Points on a hilly landscape, in no order, each with its height.
A ball rolls from a point to the lowest of its 2 nearest points, and stops where none of them is lower. Distance is the straight distance between rows; heights are no part of it.
pek height 24.0: [ -8  -6  20  -2  -8   1  17  30  16   0   0   4   1  11   5  -9 -10   0
  -9 -16  -2  10  17  -4   4   1 -13  11 -12   5  23]
Tobo height 55.2: [ -1  -9  -2 -13   2   2  12  -2 -12  -2   4  -1   9 -13   5   5  11   1
   6  14  10   2 -11  -5  12  15 -10 -14  -4   8   0]
Zar height 81.4: [ 24  -3  -1 -10  -1 -17  16 -10   4   9  -3   6   4 -26  18   6  10  -4
   9   9   1 -18  -8  10   0   1  18  -1 -11  14   6]
vabig height 64.4: [ -7 -10 -16  -7   6  -1  18  -3   0   2 -12  -3  11  -9  13  26  14   9
   6  22  -4  -9   2   6  13  -1   4  -7 -11   4   0]
Nur height 36.5: [  6  -1 -18   2  16  -7  -3 -17  -4  -3   7   8 -11   9  13 -14  12  -2
   9   2 -16 -11   5  -4 -14   3  13   2   7   7 -15]
bip height 71.2: [  6  16   6  17 -10  -8  25   5  14  -6  -4  -9  14  -9   6   1  -7   5
   2   5   8  15  -5   5   8   9  -1 -10   7   2  -6]
dom height 32.6: [ -7   7  18 -10  -2   6  -8  15   1  10   7   9   2  18  -5 -14 -13   1
  -5 -26  -7   2   1  -3 -10  -2  -9   5   4  -3  23]
fur height 57.6: [ -2 -13   2 -13  -3  12  -2  14  -7 -23  17  -9 -11  -2 -10  -5  -1 -10
  11   7  12  -9 -11  -2   6   7  -4   1 -10  18   7]
liro height 67.2: [  6 -17  14  -9  -7  -5   5  14   3   0   0 -10  -3  -5  18  -1  -1   1
 -17 -21   1  -4  11 -22   0   9 -19   6 -11  -3   4]
gubu height 49.2: [  7 -20   4  -7  -2   6   3  -7 -16  20  -8   5  15 -19  -5  15  -1   3
  -4   9   4   5  -5  -4  15   5  -8  -6  -9 -16   0]
Goges height 72.3: [  1  -2  12  -3   4   1  -3   3  21   7  -3  -2  -3   3  -2   6 -11  -4
 -20 -21   3   4   0  13   4 -14  -2   7  -7  -4  13]
muvi height 24.2: [  6  26   4  23  -2  -6 -14   1   8  16  13  14  13   5  18 -10  -6 -22
  -3 -31  -2  13  -3  12   2  -4  -5   7   8 -13   3]
Bima height 31.9: [-11   4  18  -5   6   7  10  14  22 -15   2   1   2  12   1 -13  -1  -3
 -11  -6   6  10   3  -3   5   3  -9   3  -2  11   7]
nuzaf height 14.7: [ 16  -1  22  -6  16   0 -11 -18 -15  15   3   3  -4   6  15  -8  15  -6
 -26   4 -12 -24  -3   3 -14   2  13   8 -14   2   0]
gebin height 43.2: [  0 -19  21 -18   4  -7   1  -3  -2  21   1   1   3   6  -1   5  -4 -10
 -10 -18  -5   1   2   2  -3  -8 -13  -5 -20 -14  19]
sas height 69.3: [ -5 -22  18   1 -12 -13   9  17  11  -8 -13  -1   6   0   9   6   1  -7
 -22 -25  13   5  19 -20   5   9 -26  13 -18   5   8]
Gobu height 60.7: [-22 -14  -5 -10  -4   4  -4  13 -13 -25   6 -11  -4   6 -24  -8   4  -4
   9   9   9   5  -6  -9   6   3 -14   0  -6   8   8]
voba height 33.3: [  8  10  12  -8  11   9   5  -8  -8   0  -1  -1 -13  10  10  -4   2  17
 -15  -6 -10 -18  -6   3 -18   4  10   2   2  11   3]
Mit height 33.8: [ 18  -6   1 -12  -2   7   6  -1   0  -3  -2  -9 -17 -19   6   9   2   0
  -8   9   0 -19  -2  -2  -5   0  14   7  -6   7  -9]
giv height 59.1: [  3   2   1  -9  15 -14   1 -20 -18  23 -16   8   1 -10   1  25  21   6
 -21  17   0 -10   6  14  -4 -13  10  -2 -10   7  12]
gen height 65.1: [ -9  -9 -10   9  -6  -3 -10  17  26  -3  -4 -14   0   7  -1  -4  -8  -3
  -5   3 -10   2  12   2  11  -9   3  10  -1  -7  -3]
vabiv height 67.5: [  4  10  -8   9   7  -7   1  -6   1  23 -11  10   8  -7   6  16   3   1
  -7  -9  -6   6  -1  19   0   1  14   4   4   7   2]
Pali height 61.7: [ -1 -12 -14 -21  16   1  -1  -6  -4   7   0   9  -2 -15   0  14   9 -13
  -3   0   0   0   5   1   1 -14   4   4   0  -6   1]
lafog height 50.1: [-12   7   0   3   4  -7   6 -15  10 -16 -13  -9   8   4  -9   1   3  12
  -5   6   8   7  -8   0  -2   5  -3 -14  13   8 -12]
buzu height 27.7: [  7   5   2  -2   5  -2 -18 -10 -31  27  12  13   6   3   1  -5  10  -7
  -2  12 -15  -5  -6   2   1  12   6  -2  -5   2   2]
Bazol height 39.8: [ 20   8   6  10   0  11  -6   0   6  -3   3   4 -19   6 -11 -21 -14  11
  -5  -7   0  -9 -16  12 -14  -1  20  12   1   7   1]
Kuzaz height 21.9: [  9  12  15  -8  15   3 -12 -16 -23  19  12  20  -3   9  11   4  11 -16
 -16   1 -12 -26   8   6 -11  -2  23   9  -9  -5  11]
defe height 67.6: [  6   2   7  -6   8  -1   5  -7 -11 -13   6  -9 -14   0   0  -7  11  11
  -9   0  13  -8 -17   1  -5  17  -2  -4   1  27   1]
Zabu height 66.9: [  0   4 -18 -10   4 -10   0 -15 -18  -1  -5   2   4 -16 -11  11  10   8
  10   9  14   3 -10   1  -6  -2   5  -8  23   0  -3]
fekag height 30.2: [ -2  10  -4   3   5 -17   0 -13   7   4 -14 -12   1   4  -6   1  10   8
   0   5  -4  -7 -10  19 -13  -1  21  -2   4  14  -3]
fab height 17.9: [-12  30 -13   8   3 -10  -8 -14 -27   9 -12   5   3  11   0  16  16  21
   7   6 -13  -7   3   6 -13   7  19   0  14  10   6]
Tedi height 43.3: [-20   4   1 -11   7   7   1  -3  -7  13 -11   0  12  14  -7   6  -2  11
  -4   0 -17   7  -2  -3  -2  -3  -6  -9  -2 -11   2]
vago height 48.3: [ -3  -1   8 -11   4   7   0  -2  -3  19 -17   2  -2   5   4  17  -6   9
 -17  -2 -26  -5  15  -3 -11  -9  -2  -3  -7 -17  -3]
daz height 63.9: [ 10  11  13   3 -12  -7  24   1   6 -16   7  -1  12 -10   0  -7   6 -15
  23  11  21   8 -15   8   1  15  -5 -19   3   8  -7]
nog height 46.7: [  3  12 -14  12  -8  -4  -6  -7  -9  37   3  15  16 -12  14   0   4  -7
  23  -2  -4  14  -9  11  -8   0  10  -2   8 -13  -4]
Rez height 23.0: [ -4   8   1   6  -7   4 -16   7  12   5  15  15  -4  22  -2 -35 -16  -2
  16 -16  -9   5   1  -9 -13  -5  -1   7   7  -8   4]
tapek height 22.4: [  0 -14  -7   1   4   8  -5  14   5  -2 -17  -7 -17   5   9  -4   5   6
 -14   6 -22  -9  10  -3   1   5   3  13 -11   7 -17]
nulup height 78.4: [ 24   6   2  -1  -5  -9  18  -5  10   6  -9  10   3 -28   8  13  -7  -8
   3 -13   4  -3 -14  18   2   4   9   0  -6   7   3]
zubel height 26.9: [  1  -5  -7   0   3   2  -9  -4  29 -24   3  -2   2  -5  -4  -2  -3 -22
   8   1  10  -7 -11  11   6  -6  10   5   4  11  -8]
mok height 56.1: [-14  13   7  12 -10  10   3  15  11   1  -4   6  22  -1 -14  -2  -6   4
   6   7  28  33   0  -2  16  -4 -13   3  17 -15   6]
kov height 44.5: [  7   7  -2  23  -4  -9  -4  -5   8 -11   9  -4 -10   8 -11 -19  -6   9
  -1  -2   7  11   0  -3   1   9  -4  -6  11   8 -13]
Levu height 28.1: [  2  19   3  -6  13   1  -9 -22 -29  12   8  16  -6  11   8  -5  13 -21
  -6  18 -17 -28  17  -5 -19  -5  27   2  -2 -10  -2]
boz height 43.1: [  8  -2   6   8   1   4 -19   2  -7  -1  16   1 -25  20 -21 -28  -9   8
   0  -9   0  -7  -7   5 -16  -6   9  10   1   2   5]
gini height 46.6: [ 10  -8 -10  -1  -1   0   6  -1   5  -2  15  -2  -9  -2   1 -12   1 -12
  23  11  -1  -8 -14  10  -1   0  16  -2  -5   7  -5]
lup height 48.0: [ -2  -8  -2 -18   8  16   7   5  23 -17  -1   8  -8  -7  10  16  -8  -2
  -6 -15   5 -10   4   1   8  -9   2   9  -4   7   7]
sezu height 67.9: [  1   0  -4  18 -14   0  11  15  16  -4  -1 -21   7  -3   8   4 -12   9
  -3   8  -4   7  10   1  15   1  -3  -2   0  -8  -5]
Furip height 26.1: [  3 -17  15  15 -15  10  11   9   1  -8  -6   6  31 -19   2  18 -14 -17
  13   1  13  10   5  -4  27   6 -18  -3 -22 -18  -1]
Baz height 37.8: [-23  -1  13 -12   2   4   2  11   9  -2 -13   0   9  15  -6  -3  -6   9
 -15  -9  -7   8  10 -11   1   0 -19  -1  -2  -1   8]
tufe height 37.7: [ -8  -2  16  -8  -2  -1 -12   5 -16  21   3   8   6  14  -1   8  -8   0
 -12 -24 -13   4  12  -6  -4   1 -13   0  -2 -11  19]
sako height 37.6: [ -5 -16   3   2  -5  -6  -6  -6  13 -16  -6 -28 -13   9  -5   1   3   0
  -2  19  -8 -17   1  -3  -5  -6   1  -6 -12  -3 -23]
bov height 53.8: [-10  -1 -18  17   3   2 -12 -22 -31   8  -3   2   5  10 -17  -4   7  20
  16  13  -1   4  -1  -8  -4  -4   0  -5  17 -22 -15]
venob height 41.2: [ 13 -15   2 -18   6  16  13   6   8  -5   6   7 -12 -10  16   8  -1  -4
  -1  -4   0 -21  -4   3   0  -4  12   8 -14   5   7]
fas height 21.7: [-14  12  -3  -5  -9   6   0  20  32 -12   3   5  -2  12  -5 -17 -18   5
  10   4   3  10  12 -16   5  -6 -11   4   9  -2  13]
pemib height 78.5: [ -2  -3 -10 -11  11  11 -16   5  21  -3 -12  11 -12   0  -5  -4  -7  -6
 -15  -6 -14  -6  10   1  -2 -16  10  20   2  -2  -3]
kip height 46.1: [ 17   8   5  16  -3  -6 -13 -12 -14  12  19  -3 -15  14  -5 -17  -4   3
   3  -4 -11  -6  -3   4 -17   1  12  -1   5  -4  -6]
guna height 51.9: [  0  13   4  -4   5   0  -1 -11 -18  24 -17  -2   1   2   0  17   4  16
 -13  15 -23 -10   5   4 -14  -4  10  -7   1  -8  -4]
ros height 74.7: [ 16  21   3   8 -15  -9  21   7  12  -1  -2   1  12 -24   6   5 -10  -9
  11 -12  13   8 -14  17   6   1  -1  -7   4  -2   3]
Lum height 60.1: [  2   5  -3   1   0 -12  15  -4  -9   1   7   6  13  -4   6 -12  18  -5
  24  15  14  11 -14   5   3  16  -8 -20   5  10  -3]
vodod height 42.6: [  7 -18  11  -9  -1  -1   9  12  -1   6  11   2   8  -7  11 -14   5 -19
   6   4  -2   2  -7   1  13  14 -10  -4 -21   4   4]
ditar height 52.5: [ -9  26   0  17  -8   3   3   4   4  -3  -2   7   9   5 -14  -8  -4  15
   6   7  25  30  -6  -3   4   3  -9  -7  25   3  -2]
piroz height 27.5: [  3 -13   3  -1   0   4  -8   9   0  -6 -23 -15 -32   4   6  -1  10   4
 -14  18 -14 -21  10 -14 -12  -4   3  11 -14   0 -29]
Lanem height 70.2: [ 15  10   3  -7  -4  -5  19  -2  -4  -7  -5   3  -2 -17   5  -1   4  11
   9   3   9  -5 -16   3   0  24   5  -9   1  29   1]
Zem height 55.5: [ -5  -2 -24   0   7   1  -3 -13 -25 -12   5   6 -20   3 -23  -8  14   6
  14  12  -4   4 -11  -8  -4   1  -3  -4  -4  11  -5]
rep height 25.1: [ -6  11 -10  14   6  -5  -8 -17 -26  18  -8   3  18   9   7  10  12  17
   1  10 -11  -2   4   2   0  10   8  -4  14  -7  -5]
til height 39.6: [-11  30  -4  21  -3   1  -4  -5 -12  17   9  13  19  18  17   7   3   3
  10  -7  -9   9   5   0   3  17   6  -6  14  -4  -2]
gavuk height 28.2: [ -3   7   5  -2  -7   6   3  22  39  -3   7   8   1   7   6 -20 -21  -8
   6 -14   4   7   5  -4   3 -14  -5  12   1  -9  19]
pab height 51.1: [-11 -12 -23   1   3  -2   0   0   5  -5   8  -5   3   5   0  -9   8 -10
  23  14  -3   6  -3   2   6  -1   6  -3  -2  -1 -11]
vudop height 76.5: [ -7 -10  -6  -2  12   5 -15   2   8   4 -15  12   5   0  -5  -4  -2  -9
 -14 -10 -17   6   3   0   6   3   2  13  -5   3 -10]
Terit height 71.4: [ 22  -3   1  10 -16 -16   8 -14   8 -14  -2 -18   5 -26   7   8  -1  -4
  11  13   4 -16 -11  -2   0   9  11  -6  -6   5 -19]
palem height 14.4: [ -1  -2  -7   5  13   5  -6   8   0   6  -1   4  -4  15  20  -8   3   5
 -11  -9 -28  -5  16  -4   0  11   2   8  -1   6  -6]
vabog height 52.4: [  5  -4  -3 -13   2  11   6  12   4  -7  16   7  -4  -7   3  -6   3 -19
  19  -4  16  -4 -16  15   6   3   3  -1  -2  12   8]
vusa height 60.5: [  7   4  20  13  -4   0  19  12  23 -12   7   2  -1  -1  12  16 -12 -19
  -4 -16  19  13   6  20  18  -9 -10   5 -24   2  20]
Reraf height 69.0: [ -5   6  -8 -18  14  12  -7  -8 -10  -6 -12   6 -14 -10 -18  10   5  -1
 -14   1   1  -3  -9   6  -8  -9  10  11   4  12   0]
nivas height 49.3: [-13  18 -13  20   3  -5  -2  -9 -13  -6   0   5   3   9 -15  -7  11  15
  12   5  17  18  -8   3   0   9  -2  -8  18  13  -3]
lodu height 41.4: [ 10   8  14  12  -5  -6  -2  12  -7  -3  18 -12  -5   4   0 -20  -3   1
  -9  -9  10  16  -1  -1   2  12 -13  -4  13   5   4]
muf height 18.8: [ -1  -6   5  -1   5   3 -10  -2  31 -32   4   2  -6  11  -6 -26  -6 -10
  -2  -6  13  -6  -9  -3   1  -2  -2   8   1   6  -2]
bova height 30.3: [ 12   6   2  13   7 -14  -7  -1   1  17  18  -5   6   3  20  -5   4 -15
  -9 -21  -2   7   2  12   1  -6  -2   3   8 -10   6]
zadov height 58.7: [ -2  -7 -15 -13  13   1  -7  -9 -14   2  -5   3  -8  -6  -3   0   9  -8
  -6  11 -16  -5  16 -12 -11 -14   5   4   8 -14 -14]
rala height 74.1: [ -2 -14 -10  10  10  -2 -13  -6  10  12 -23   3  11  -6  -1  16   2  -5
 -19  -2  -7   8   8  12  13  -7   5  10  -2 -13 -12]
duge height 66.4: [ 11  -1  27   5 -14  10  21  21  17 -24  13 -15   4  -5  19  -4 -12  -9
  -1  -6   7  -9   1 -11   5   8  -9   5 -23   4   3]
feme height 55.6: [ -3 -16 -16   2  -7   9   5  15  -5  18   5   5   7 -12   1  22  -3  -2
  15   1  13  15   5   9  21  -7  -3   1  -4 -11  13]
rit height 50.0: [-12  12  -9  -5   3   0  -8 -15  10  -1 -10   4  11   2 -11   3  -9  11
  -2  -3   0  11  -4  -7  -3  -8  -4  -9  23  -9  -8]
Mugub height 71.1: [ -7  -8  -8  10  16   0  -4  -8  -5  25 -18  10   9   7   5  23   8   4
 -14  -3  -8  11   9  18  13  -4   4   4 -10  -3   4]
bugop height 44.7: [ -1  10  12   6  -6   3 -10  14 -20   8   9   3  10   2  -7  -8  -4   3
  -6 -12  13  22   0  -4   5  13 -20  -7  18  -5   8]
bomu height 24.1: [  0  29  -4   2   7 -17  -2 -16 -12   1  -5   5  -8  10   0  -1  10  17
  13  -9  -5 -13  -1   7 -24   3  23   1  14  18   6]
dilav height 47.9: [  8 -17  -8 -12 -10   4   0  12  -4  10  13  -3   1 -19  -1  17  -6 -14
  15   8   2  -3   4   3  10 -10   4   0  -6 -13   6]
Tapu height 75.1: [  6  -2  14  10   4  -2  11   4  27  -2  -6  -5   7  -2  10  -3  -9 -13
 -15 -15  -5   4  -4  11  10  -2  -2   7 -20  -1   0]
Pigep height 35.1: [  3  13 -10   5  10 -15  -7 -12   2   2  16  -4   1   5  15  -3   8  -2
   0 -15   5   1   2   5 -10  -6   4  -3  29  -2  -1]
dinov height 78.6: [-22  -3  -2 -10  -9   9  -2  12  15 -27   1 -21  -1   6  -6  17  -7   7
   3  12   4 -10  10  -7   5 -12 -10  -6   0  -1   5]
kibek height 31.6: [ 13  -3   3   6  -5  -5   0  -2  -4   6 -22 -24 -19  -9  13  13  14  12
 -18  26  -8 -16   7  -4  -9  -2   6  -1  -7  -2 -25]
gam height 76.8: [-25 -16  -5 -19  -2   1   0  12  -2 -11  -8 -17   2   3  -8  16   3   7
  -5   3  -1  -3  10  -9   4 -16 -15   0  -2 -13  10]
fivi height 49.5: [  1 -20  15 -12   0  -2  10   0  -2   1   3  -5   9 -10  12  13  10  -7
  -7   5  12  -1  -2  -9  16  11 -17 -10 -24   5   5]
kez height 62.2: [ -3  -2  13   2  -9  13   6  12  26 -35   9  -8   5   1   7  -2 -11 -12
   7   6   7  -7   7 -11   7   6  -6   0  -8  11  -5]
divo height 27.9: [ -3  -6  13  -5 -10  -2  -9  13  17  -3   0   5  -2  15 -12 -31 -20  -1
  -2 -15  -7  -3   0 -10 -11  -2  -5  11   0  -3  11]
vadi height 27.2: [ 19   3   9  -3   2  -6  -1 -15  -1   3 -11  -4  -4 -19  -4   3   2   0
 -16  -3   1  -7 -15   6  -9   7  12   2   2  11 -11]
noseg height 59.9: [ -9  -3 -13   2   1  -1 -12  -5  -8 -14   4   0 -32  14 -27 -13   1  13
   3   3 -11  -4   6 -12 -12 -15  -7   0  -2  -3  -6]
Lagu height 56.3: [ -6 -11 -15  -1   7   5 -10 -12 -32  11  -8   5   7   0  -7  -2   7   9
   4  17 -15  -1  11 -16  -2  -5  -1   1  11 -26 -13]
mag height 17.0: [ -3  24  -1  15  -6   3 -26  -1  12  16  16  16   3  16  13 -16 -14 -12
   7 -22  -9   4  -2   1  -9  -6   8  12  12 -13   2]
Tetul height 63.1: [  6 -13  -3   6  -4  -7 -12  10  12   1   2 -23 -16   6   0  -8  -3  -1
 -11   4 -11  -9  12   5  -6 -16   9  11   1 -12  -6]
fala height 41.5: [  9  20  -6  -7  -2   5   7   1  18  -4  -1  16  -1 -12   1  -2 -10   0
  10 -17  13   5 -13   8  -4  -3   5  -1  21   9   3]
bubo height 53.4: [  0   6   3   0  -5   1  11  -3  -8  -2   5 -11  -8  11   3  -6  -4  25
   0   5 -10   4   4 -15  -8  11 -11 -20   8  -2  -9]
Zutal height 61.6: [-15  11 -15  -9   8   4  -6  -6  -2 -19  -6  -9 -25  13 -16   0   4  15
  -6   6  -8  -4  -2  -3 -10 -18  -2   2   9   4   0]
fikis height 74.5: [-13 -30   1  -8 -13   0   3  15   0 -10  -6 -11  11  -5   4  26  -1   2
  -2  -3  10  -5  22 -16  15  -3 -19   0 -10 -14   8]
mas height 59.6: [-12   1  -8  12  -8  11  -4   6   5  -3 -12   0  16   3 -13  -8 -12  20
   5   6  13  18   6 -12  18  -1 -13   3  24 -18  -2]
Diren height 47.2: [-11   5  -7  13   4  -7  -3 -15  10 -23  -4  -3 -14  16 -16 -10   3  18
  -5   5   1   4   2 -12  -2   1 -13 -12   7   7 -17]
Mufi height 65.5: [  3   7   0  -4   8   0   3  -9  -4 -13   6  11  -6   2  -6 -19   7  -4
   9  -4  11   3 -18   4  -5  16  -3  -8   6  21  -7]
gipo height 57.9: [-17 -15 -22   8  -3   4 -12   4 -22 -13  -5  -2 -15  11 -31 -11   6  12
   9  14  -9   6  -1 -12   4  -2  -9   4  -8  -1  -5]
kadez height 64.8: [  9   3 -10 -16  20   0   1 -12 -18  17  -2  23  -7 -21   1  11  15 -17
  -7   4   8  -7   5  10  -9 -13  17   9   3   8   9]
Vin height 41.1: [ 13 -19   0 -17  -6   4  -2  -1  -6   0  12  -4  -5 -16  -7  -1   0 -19
  13  18   1 -13 -10   0   3   0   8  -2 -13   0  -3]
fek height 63.4: [  7  -1   3  -7   9  -6  12 -14   0  23 -15  11  -2  -6   3  26   3   4
  -9  -2  -2  -1  -4  21   1  -6  11  -2 -18  10  14]
zevu height 36.9: [  3  -2  19 -10   8  10  -7   6  -3  -1   4   2  -8  10   9 -10  -6   7
 -19 -24  -7  -9   2  -7 -10   4  -4   8   2   2   9]
suk height 55.3: [ -1 -16  -9  10  -9   4   0   8   2 -21   9  -4   8  -7  -4  -5  -2 -14
  21  15   8   4   0  -5  17  13  -3  -5  -2   3 -14]
ritin height 45.7: [ -8 -14  17 -22   5   0  10   4   7   4   7 -16  -1  13   5  -6   0  -1
  -3  -4  -7 -10  -4   1  -7  -9  -7  -5 -14  -6  14]
Kebar height 10.2: [ -4  -9  19  12  -9   6  13  25  16  -2 -12   1   5  -1   0   7 -13  -2
 -15  -9  -2  14  12   1  20  10 -11  10 -29   9  10]
visav height 51.3: [  9   5 -16  28  -3 -13 -14 -19 -16  12   1   0   3   2 -10  -4   3   9
  10   8  -2   7   1   2  -6   4  10  -5  17 -12 -19]
buv height 15.3: [-22   9 -18  -1   2   6  -3  13  11 -12   9   9 -10  18  -5 -21  -3   4
  16   0   0  17   7 -15   1  -5 -10   5  10   6   6]
Rinef height 52.6: [-11  12 -21   8   6 -11  -1 -18 -27   0  -4  11  -1   3 -17  -7  19  11
  24  11   4   6 -20   2  -8   9   5  -8   2  18   0]
kop height 62.3: [ -8  -7 -11   4  -5  14   5   7  -3  13 -11   5  16  -8  -5  16  -9  17
   6  -3  10  15   5  -1  20  -5  -7   1  13 -18   5]
nidek height 74.0: [ 27 -11   9  -2 -13  10  11  14   6  -9  13 -17 -14 -19  26   6  -9  -2
  -6 -10   2 -20   1 -10   4  -1   0  12 -19  -4   0]
gosu height 34.0: [ 11   1   2   0   6   2  -8   4 -13  31  15   4  -5   3   5  -9   2  -8
  -2   0 -12  -3  -6  14  -6  -2  14   8  -8   2  11]
faf height 55.7: [ -3  11   0  -5  16  -4  -1 -20 -16  31 -14  15   3   3   7  29  11   0
 -14   7 -15  -8  16  10 -11 -15  14  -4  -5 -11   7]
sefin height 39.9: [  8 -17  10   6 -17   7   4  12  -7   8  -9  -2  18 -22 -12  13 -17  -2
   0  -4   9  10  -4  -1  22   5 -12   0 -13 -19   4]
funu height 33.4: [  0  -8  -6  10  -1  -8  -7 -16  23 -26  -6 -14  -5   1  -9   0   1  -8
   3  12   3 -13  -7   3   0  -1  11  -4  -5  10 -24]
duno height 34.9: [  3   0  -5   1   7 -27  -4 -18  -7  12 -21  -6  16 -14  -6   9  21   2
  -1  14   3  -5  -9  18  -3   3  20   0   0   9  -2]
Rarab height 49.0: [  6   9   4  -2   0  -3  -4   0 -24  21  15   3   9  -3   5  -1   5   0
   2  -5   8  12  -8   4   1   7 -13 -14  12  -6   9]
Dekik height 53.6: [  9  -7   7 -10  -1   4  -7  -1 -16  13   1   3   2 -12  -8  -2  -7  -2
  -6  -3  -3   7  -9  -6   0  10  -7  -4   1  -4  -4]
gizo height 65.6: [  1   9  16   9  -6   2  12  19  15  -1   4   1  10  -4  -2   5  -4 -16
  -4  -8  20  23  -2  15  16  -2 -10  -1  -6   2  12]
Sapub height 35.0: [  7  17   4  -1  -1  10  10   8  31  -1   8  17   4   3  13 -21 -13  -9
  12 -18   9   7 -12   8  -5 -10  -1   2   9  -8   8]
dur height 35.3: [ 15  15   7  12   3  -9   2 -11  11   3  -7  -2  -3   4   1 -13  -4   7
  -2  -8  -5 -11 -16  21 -17   0  26   7   2  11  -1]
Siro height 64.2: [-16   0 -14  -4  12  -1   7 -15 -19  -1  -5  -1  18   1  -2   6  16  12
   7   7  10   8  -8  -6   4   2 -10 -12  18  -9  -1]
rada height 80.3: [-17  -5  -6 -14  -3  10   6  -4   5 -27   4 -15  -2   4  -9   9  -2  -1
  18  17  -3 -13  -6  -6   0  -4  -2 -10  -8   6  -3]
kib height 35.4: [ 16   1  -4  17   1  -7  -1  -9 -11  15 -26  -9   0 -15  12  14   9  13
 -21  18 -13  -8  13   1  -5   0  11   0   7 -11 -22]
Kazod height 67.1: [ -3  16 -12  -6  15   4 -13 -10 -18  11  -8  13  -7 -11 -14  11   8 -11
 -13   1   2  -1   6  11 -15 -16  22  12  14   4   0]
Lutu height 58.8: [ -5 -10  -4  16 -15   4  -6   4  17 -36  13  -7  -1   3 -10  -1 -13  -5
  21  15   6  -5  14 -14   8   2  -8  -9  -4   7 -13]
vager height 69.4: [-11   0  -4   1   2   2  -5   9  15   2   1  -2   6  -3  -7  10  -3  -7
  -7  -8  15  16  -2  12  14  -9  -4   3   7   1   9]
tili height 37.5: [  8  13  13   0  -3   6   9  12  12 -17   9  -3  -7  -3   3 -12  -8   2
 -11 -12  18   8  -8   1   3   8  -9  -1  12  13   4]
Fivu height 71.8: [ -3 -17  19   0 -16   1   8  11  10 -15  -6  -8  12 -11   8  23  -7  -5
 -10 -14  18   6  15 -23  15   4 -26  -1 -16  -8   2]
zal height 62.6: [  3 -16   8 -13 -13  -1   2  18  -6  -5  17 -20  -4  -9   0   5  -5  -3
  -1  -2  13  -1   3  -8   5   1 -14  -6   0  -5  11]
Nibe height 48.9: [ 10   5   0  15  -2 -10 -24 -14 -13  10   9   2   4   5  -7 -12  -5 -10
  -1  -6  -8   6  -3  -1  -7   6   1  -3  13 -13 -15]
Nedor height 32.7: [  3   9 -12   3  15   3 -12 -17 -20   4  13  18 -14  17   5 -15  13 -12
  10   5 -20 -17   8  -3 -20  -5  24  12   0  -3  -7]
mibo height 23.1: [ -8   8   0  -3  13   8   3   0   9   2   6  12   3  20  14 -17  -1  -1
   2 -14 -14   2   0   0  -6   5   3   1   3   5   2]
pezi height 21.1: [ 12   3   8  -6  11  -5 -10 -20 -18  11  -2   5  -2  -3  -2  -6  10  -4
 -11   9 -10 -13 -11   3 -12  10  12  -2  -4  11  -8]
Roto height 68.7: [ 11 -13  -4  -1  -3  -8  19 -11  12   8 -11  -2   3 -12  25  35   5   3
  -2  12  -6 -13  11   7  11  -5   5  -8 -26   0   2]
dunam height 59.4: [-12  -9  -3 -12 -16   4  -2  15  -4  -4   9 -12   4  -3 -17   2 -12   3
  13   3  11   9   1 -10   4  -7 -11  -8  12 -16   7]
zotu height 72.8: [ 11 -12  -1   4   0  -3  10  -1   9   9  -5  -6   4 -13  14  11  -1  -5
  -8   0  -9   0   2   4  12   2   2  -1 -15  -4  -8]
Pige height 69.2: [ 16   0  -7 -10  -8 -16   8 -13  -6 -10  -3  -6  -3 -26  -7  12   5   1
  18  13  13 -12  -9   0  -7   4  15  -9   9   8  -8]
Vad height 28.6: [  8  16  -2  -5  13   2   1 -18 -15  -9  -1  11 -21   5  -5  -7   6  14
   0  -2  -4 -18  -5   2 -28  -4  21   5   9  13   0]
fozil height 56.4: [ -8  -1   7 -11 -10   5   4   9   3 -15   2 -12  -7   4 -13  -5 -13  16
  -1   2   4   5   0 -18  -2   3 -14  -9   7   0  -3]
mon height 70.3: [ 19   0  10   1 -12   2  19  11  13 -13  19 -12   1 -16  21   2  -9 -14
   5  -8  10  -7  -6   3   8   0  -8  -4  -8  -6   4]
mun height 45.8: [ -3  27  -4  25  -7 -12  -4  -9 -20   9   5   2  11  12  -1   0   5  19
  12   0   5  11  -2   2  -6  17   6 -12  21   6  -2]
labem height 60.6: [-15  -6 -17  -7   7  11   8  -2 -15  -3 -13  -8   5  -4  -5  15  12  17
   0  19  -3  -1  -3   0  10  -1  -3  -3   0  -2   0]
Bevi height 40.1: [  4   6 -13  -6   0  -1  -6   1 -17  37  13   7  -1 -11   4   6   8  -6
  11   5   2   6  -6  12  -9 -11  12   1   5  -4  10]
Debo height 65.0: [ 14 -20   7 -20  -5  -3  -5   9  -6  -3  11  -9 -14 -12   5  -5  -3  -5
  -9 -13   4  -9   6 -18  -8  -3  -9   6   4 -10   1]
Dobez height 5.8: [-30  15 -18   9  -1  11   1   1 -10   4   6   9  -1  19  -7 -14   3  13
  23   7  -5  23  -5 -10  -6  -1  -5  -4   3   2   1]
gis height 61.5: [ -8 -12 -13  -2   0  -7 -15  10  -9  -4   3 -13 -16  12  -8 -10   3   6
  -4   3  -9  -1  14 -10  -7  -9  -4   8   8  -7  -2]
dige height 32.0: [  5  -8 -16  13   8  -5   2 -18 -14  11 -20  -4  17 -10  11  11  15  18
  -2  13  -1  -4   8   1   8   1   5   2  18 -16 -14]
Vas height 8.2: [ -5 -28  18  11 -17   1   7  17  -1 -12 -10  13  23  -9  -6  20  -9 -21
   8  -7  22  14  18  -4  23   8 -24   5 -23  -7  14]
milot height 46.2: [ -6  13 -13 -12  -1   7  -7  -5  24  -9   0   7  -7  -2 -14  -2 -13   1
   8  -2   7   2  -9   1  -3 -15   5   2  17   2   1]
guv height 63.2: [-12  -2  -1  -4  -1   2  -3   1   4 -20   7   4  -4   7 -22 -19   0  -9
  12   3  14  14 -12  -5   2   6 -13  -7   4   7  -6]
pup height 31.7: [ -8  28   5   5  -2   5  -8  -9  -3   9  13  12   5  27  12  -2  -7   1
   6 -13 -21  -6   2  -5  -8  10   8  -5  10  -5  -2]
Nasok height 54.4: [  1 -12   7   0  -5   6   6   8  23 -16   5   0  -3  -6  13  29 -15 -11
  -1 -18  11  -1  16   4  16 -10  -9   3 -18   2  15]
kufo height 41.3: [-10 -12   3 -17   5  -4   2  -4  -2  -3  -2 -21 -11  11   1  -4  10   5
  -4  15 -14 -15   0  -5 -11 -10  -4  -7 -10  -8  -5]
dap height 35.2: [  4 -13  22   6  -9  -4  10  24   4  -4   0   3  13  -8   0 -14  -3 -25
  -2  -6   6  13   0  -1  13  16 -17   3 -18   0   1]
Rosiz height 25.4: [ -4 -20  13   7 -11   6   3  25  14 -15  -5  -2  11  -7   1   0  -6 -19
  -4  -2   0   0   8  -6  19  16  -9  12 -25  13  -2]
Gof height 49.8: [ -1  20  -7  12  -3 -10  12  -9  -7   4  12  -3  -3  17   9  -8   3  21
  17   2  -5   5   3  -3 -14   8   2 -19  15   7  -2]
tikip height 63.3: [-14  14  -2  -8   6   8 -19   1  14 -15  -9   0 -19  21 -16 -14  -9  17
 -14  -2  -8  -7   1  -5  -9 -12  -5  10   7   4   9]

Call two points neighbours if one is among the 2 nearest of the other. Go from one point of each pair to the other, from neighbour to neighbour, staying as low as possible. Name the highest point that can't be avoided.
Vas and mag: Dekik
noseg and labem: Terit
mag and Dobez: nivas
muf and Vin: kop
muf and mag: ritin
fab and palem: kib
